A landscape with many valleys, sampled at points; each row gives a point and its height.
A ball rolls from a point to the lowest of its 2 nearest points, and stops where none of them is lower. Distance is the straight distance between rows; heights are no part of it.
Z269 (h 508): [ 17  -2   0  32   8 -13  -6  42 -35  -8   0 -37  13 -22 -43 -18 -13   5
  12  12]
Z319 (h 263): [ 14 -17   7 -12   6 -24   8  -3   3   6  45  -8  15  22  37 -27  15  10
 -19 -27]
Z722 (h 405): [-16  -8  -5  -2  -3 -45   2   7  22   0  -7  21 -10 -10   0   9  33  24
  -2  -5]
Z376 (h 328): [ 31   6 -13  31  29 -13 -16  -3   7  12   1 -16   5 -37 -29   0  -2 -13
 -12   0]
Z32 (h 440): [ 19 -22 -26 -33   3 -12 -14  20  35  24 -10   1   1  -3 -31  33  28 -14
  -1  27]
Z423 (h 281): [ -8  -7  14 -11  -8 -41 -20  14   2  -3   8  -1  11  30  30 -18 -16  29
  -2   3]
Z476 (h 221): [ -1   4 -17  -3   5  -2   9 -29  15  12 -11  17  28   3  28 -21   4 -12
   0  -2]
Z671 (h 522): [ 17  -2   5  35   4 -11 -14  26 -36  -8  -7 -22  30  -2  -7 -35 -32   5
  13   8]
Z824 (h 505): [ -6 -13  -4  36  -7  -5  10  31   2  -4  -3   4  23 -33 -26  18  29  -1
 -23  17]
Z656 (h 494): [-12  -7   1  22  -7  -4  -2  32  20  -7 -11  11  11 -34  -7  37   8  21
 -42  28]
Z794 (h 359): [-10  24  45  -4   4 -10  -3 -20  -2   6  30  23  23   6  46  -9 -10  11
   9 -18]
Z960 (h 616): [-15  21 -13   4 -27  11  -4 -24 -25  18 -11  16 -13  13   3   3  35 -15
  35 -25]
Z425 (h 486): [ 19  10 -10   7  23 -32  12 -28   8  10  -5  33  20 -21  29 -33 -11  15
  35 -18]
Z170 (h 366): [  6 -22  13   5  21  27  39   6 -22 -28  25 -26   1   1 -16 -31  -4 -21
  10  -8]
Z23 (h 189): [  7  -5  -9 -11   8  -4  -5  -3  -6 -16  14 -20 -55  19  -1   3  21   5
   1 -31]
Z541 (h 637): [ -4  12  17  -1 -34   7  -2 -14 -19  19   9 -13  -4  -6 -49  34  -4 -14
  29  11]
Z146 (h 258): [ 13  -6 -33  -9   9  23  -1  -6   5 -24  -6 -13 -53  17  -5   7  12 -15
 -19  -5]
Z652 (h 564): [ -4  -9  -9   5 -25 -13  13  -1 -29  13  11   5  14  21  21 -30  21  12
  28 -30]
Z998 (h 277): [  0  -4  -6   0  20  -9   3  -5  29  -8 -12  16   6  -8  19  -4  -5   3
 -14  11]
Z939 (h 266): [  0  -1   0  17  -2  30 -26  13   9 -29   5  13  -8  13  29  -9 -35  16
 -58  19]
Z630 (h 372): [ 15   8  -7 -16  10  14  10 -44   5  11  18  27 -14   7   7 -10  30 -33
  31 -22]
Z210 (h 129): [-17  17  24  -5   6  21  -9   7 -12  -7 -26  -2 -19  -9  -9  -3 -71  28
  13   4]
Z788 (h 348): [ -2   9  19 -21  30  34 -10  30  -7  -4 -16 -28  -3   5   3  11  -4 -21
  -7  -2]
Z153 (h 552): [ -5  -1 -13 -22  -3  44 -14  17 -10 -20 -17   6 -17  35  29  -1   8 -17
 -14   3]
Z309 (h 628): [-19  16   8   6 -34  10   1 -17 -31  14 -14  -7  -9  10 -24   7  -4  -9
  38  -6]
Z334 (h 223): [-24  16  -3 -13 -14 -19   0  -6   8  17 -49   3   4  -7  -7   7 -46  32
  19  18]
Z264 (h 469): [ -1 -13  -5   5  -5  12  24  30  -5 -18 -15 -21  -3 -32 -44  27 -26  23
  -5  27]
Z979 (h 234): [ -6   4  -1  19 -18   4 -35  17  -6 -16  -5   0 -16  17  14   1 -27  26
 -31  11]
Z339 (h 407): [  4 -32 -10   1 -10  -1   6  27   7  -5   6  17 -10  -5 -35  19  44 -18
  11  19]
Z360 (h 647): [  2  14  25   6 -13  -4  -8 -10  10  14  16  -6   6 -27 -32  47 -13   0
  -2  17]
Z959 (h 313): [ 24 -11 -14   6  11  12 -27  43  -8 -21  -6  -8 -13   2 -10  11  19 -20
 -18  18]
Z870 (h 442): [ -9 -13 -15 -32   4 -16  42 -25  16  -6  15  27   9  14  44 -27  16  23
   2 -13]
Z343 (h 471): [-37   1  10 -37  -2   6  29  -6   9  -2   2  25  25  22  56 -17   7  25
  -8 -10]
Z929 (h 55): [ -8  21  24 -17 -22  31 -18 -14 -10  -4 -20  11 -28   1 -24  20 -62   8
  17  22]
Z80 (h 507): [ 15  20  -9 -31   9   4 -23 -24   7 -14   4  36 -37  25  31   0  11 -12
  15  -4]
Z280 (h 306): [ 13  -6 -12  21  30  -6  10  -8  31  -4  -2  -3  -2 -36 -10   6  10  -7
 -29  -1]
Z763 (h 468): [  8   5  -3 -15   3 -31  38 -29  -2   9  17  34  27  -3  48 -39  -9  34
  23 -19]
Z650 (h 664): [  0  18   4  18   5   5 -19   9  -6  21  -1 -14  20  -9  -2  13  31 -25
 -21 -13]
Z187 (h 370): [ 17  18  -8  38  23  13  15 -10 -27 -20  22 -27 -10 -23   2 -24  -3   8
 -22 -36]
Z903 (h 572): [-23   7   4 -26 -16  34 -28  32  -5  -4 -21  12 -20  26  12  30  18 -13
 -12  13]
Z601 (h 224): [-28  29  -8 -22 -17  30 -30 -12  -3  -4 -22  21 -51  21   8  18 -22  16
  -5  -3]
Z862 (h 506): [ 15 -30 -19  23   2 -13  10  27  10  -7  -1 -23  15 -19 -34  -1  -1   4
 -25  27]
Z133 (h 394): [ -8  -3  45   5  22 -10  15  -9   9  -6  20   5  22 -10  18 -14 -24   2
  11  -3]
Z767 (h 550): [-12   2  22  43 -24 -11   8   2 -29   0  16 -13  10 -14 -32  -4 -14   9
  13   0]
Z156 (h 375): [ -3 -24   5  -1  23 -19  38 -19  32   9   3 -10  22 -14 -15 -23 -15  -3
  13   2]
Z337 (h 670): [  0  15 -34  18  15  -2 -14  18 -12  19 -26 -28  16  -9  11  -2  37  -5
 -29 -28]
Z839 (h 210): [  1 -11 -46  13  -4   5  37 -10 -16   3  -1 -16  -3   1  15 -28  33  15
 -12 -40]
Z990 (h 151): [-31  27  17  -7 -27  33 -10 -19  -4   4 -10  12 -26   5 -12  29 -23   4
  -1   5]
Z912 (h 421): [-13 -19 -13 -21   0 -31   6  23  29  16 -15   7  -7 -18 -25  32  40  11
   4   8]
Z866 (h 181): [ -8  19  -6  -1  -3   3  -5  -2   0   5 -39 -17 -17 -25 -27  22 -55  31
   4  14]
Z276 (h 474): [  2  18  -6  -7  -8 -10 -21  -4  25  23 -27  22  21 -21  -7  36  -4  -8
  -3  32]
Z814 (h 256): [-26  16  21   1   2 -20   8 -22  20   7 -17  16  16 -14   5   1 -41  22
   6  14]
Z468 (h 361): [  6  -8  -7 -13 -20  31  25 -41 -11  -6  17  15  -9  29   3 -21   8 -32
  27  -7]
Z481 (h 319): [  1 -12 -19  16   2  -5  27  -3 -13 -10 -23  27  -8 -15  -5 -19   5   7
  53  -5]
Z391 (h 562): [ -9   6  10  35  -8   1   5  17 -44 -12  16 -20  -3  -5  -5 -14  12  12
   7 -27]
Z386 (h 404): [  0 -20  15 -12  17 -13  37 -24  19   2  25   4  36   4  26 -33 -11   0
   8  -9]
Z462 (h 489): [ 14 -26  -7  18   0 -20  18  32  -8  -8   3 -28   5 -31 -56   5 -13  18
  11  23]
Z949 (h 524): [ 36  -5 -18  -2  21  10   8   7 -18  24   0  22  38 -10  34 -36  29 -19
  32 -26]
Z728 (h 542): [ -6   0  23  34  -8   2   4   0 -12 -17   0  21   4 -16  -6  -2 -25   7
  14  17]
Z324 (h 362): [ 28 -23 -25   9   0  12 -21  31 -16  -8   8  -1 -13   9 -36  -3  33 -35
  11  16]
Z978 (h 447): [ -7   2   4  -1  -7  28  11   4  -2 -16  -6 -14 -24 -10 -34  27 -21   1
 -10  18]
Z129 (h 485): [ -6  10  -8   0 -21   5 -16  26  15  10 -31  18  15 -31 -10  56  -8  23
 -17  35]
Z584 (h 183): [  3 -14   3 -30  10  -5  -5  19   2   0  10 -18  12  39  42 -22  10   1
 -15 -15]
Z367 (h 292): [ -7   3  16  -9  14  28 -17  -4  23 -18  -7  -1  -1   9  21  -8 -63   9
 -47  24]
Z328 (h 318): [ -1   5  14 -18  21  19 -16  15  19  -4 -16 -21   3   5  12  12 -27  -8
 -31  18]
Z395 (h 287): [ -9  16  10  -7  -4  -9  -2 -38  31  17 -11   0  25   1   2   2 -41  -4
 -18  24]
Z740 (h 337): [-10  -9   3 -15 -30 -36 -31  22   0   2  -9  -5  -7  33   0   8 -11  22
   4  22]
Z710 (h 272): [-22  -6 -15  22  -4 -13  42 -21  -1  -6   3  -4 -14 -14   3 -12  14  29
  -1 -35]
Z907 (h 199): [-11  -5   3   5 -21  34  12  -2 -28 -10 -14 -10   9  20   3 -22 -13  -9
  -1   2]
Z542 (h 386): [  7  13  15 -26  27   0 -24   7   3  14   0 -13  -3  14  12   5  13 -25
  13 -16]
Z644 (h 350): [-14 -19   6   2  -9   7  34 -20  15   1 -15  -2  31  -2 -12 -13 -25  -9
   0  25]
Z65 (h 320): [ -1 -11  -3 -12  -5  -5  15 -37  37   9   3   4  13   6 -13   0 -12 -19
 -11  28]
Z885 (h 288): [ -1 -19 -13  -8 -17  34  34 -18 -25  -6   6 -19   6  29  -4 -33   8 -23
   9 -13]
Z297 (h 420): [ -3 -11  12   0   6  10  23   0   9 -16  21 -18 -31 -16 -37  29  11  -7
  -9   3]
Z332 (h 459): [  8   5  -8 -27 -16 -27 -29   0  27  45  -8   4  23  -7 -26  41  17  -9
   5  25]
Z29 (h 270): [-15  -6   2   5  -5  24  14   2  -7 -16   5  -4   6  13  29 -14   2   7
 -25 -10]
Z333 (h 504): [ 26   0  -3   7  36 -14  -8   2   0  19 -13  12  36 -15  20 -29   2 -12
  32 -12]
Z806 (h 481): [  1  10  -5 -34  -1 -12 -15 -27  23  -1   1  11 -32  25   0  13  -4  -8
   6  12]
Z160 (h 544): [ 24   2 -23  -7  -5 -14   7   6 -30  31   1  10  30   7  41 -35  23  11
  33 -38]
Z502 (h 271): [ 10   2  -8   8   0  14 -45  37   1 -23 -15   6 -25   5   6  21 -11   5
 -30  26]
Z411 (h 531): [ 21   8 -20 -11  11  27 -22   3  -6 -11  -6  15 -20  18  30   2  28 -27
  -4 -10]
Z549 (h 587): [ -7   7 -21 -14 -20   2 -22  13  -1   7 -25   5 -26  12  -9  32  29 -11
   5   9]
Z853 (h 98): [  8  -4   4  -6   7 -24 -27  13   9 -15  23 -20 -34  21  14   5  10  12
 -26 -16]
Z293 (h 324): [ 11 -11  13   1  17  15  13   4 -11 -12  27  -8   1   6  17 -17  14 -15
   1 -20]
Z237 (h 122): [  4  -3 -32  24  -1   7  24 -14 -12  11  -9   5  23  -9  13 -29  21  -5
   3 -21]
Z649 (h 315): [ 12  12  38 -12   1 -20 -12 -12  -4   9  56  13  15  16  45 -13  21   3
  -6 -31]
Z455 (h 379): [-12 -18   6 -15 -16 -36  -1  13  17  -6  10   5 -22  15 -12  17  10  17
   8  13]
Z221 (h 182): [-14  -3  23   1  -4   4 -22  23  -2 -24  23 -23 -28  25  12   7 -20  23
 -40  -4]
Z667 (h 298): [ -5   3  -7  24   3 -25  26 -29  -3  -2  -6  10 -19 -22  -8 -13 -10  23
  31 -22]
Z854 (h 533): [ 13  -3  21  25   7  24  -2  16 -23 -22  -4  -2  23  -8  -7 -21 -30 -15
   7  21]
Z358 (h 576): [ -4   0  14  15  -9 -12  -6  27 -40   6  15  -6  11   9  18 -14  36   5
  23 -35]
Z879 (h 653): [ 18   7  12  13  -6  -8 -18  -7  21  22  26  -1   9 -31 -38  47  21 -20
 -23  13]
Z930 (h 393): [  3 -19  17  25  16   2  31  -5   1 -16  36 -22  -5 -17 -35  -8  -2 -11
  -2  -5]
Z568 (h 418): [ -6  15  39 -37   7 -11 -29  -2  14  20  13  -2   3  17  -2  26  -1 -23
  13  12]
Z35 (h 601): [  3  14 -29 -13 -14 -14 -28 -13  -5  19 -17   6 -13  24   7   1  22  -8
  15 -12]
Z151 (h 659): [ -4  12   3  16  -7   1  -6  -2   7  43   9 -19  33 -25 -36  27  38 -26
 -19  -5]
Z641 (h 451): [-10   8  25 -44  10 -17  -5 -33  30   5  20  17   5  27   7   5  -6 -17
   7  17]
Z402 (h 312): [ 18  -4 -18  -8   8  19  11 -34   7 -20  18  15 -45   8   1   0  18 -23
   6 -12]
Z993 (h 351): [ 13  16 -16  37  21  -2  -5  -1 -19  -3 -14 -20   1 -25  -4 -18 -13   8
  -6 -18]

Where does a ball stop that starts at each point below?
Z358 | Z907
Z656 | Z584
Z652 | Z870
Z264 | Z907
Z360 | Z979
Z411 | Z979
Z187 | Z237
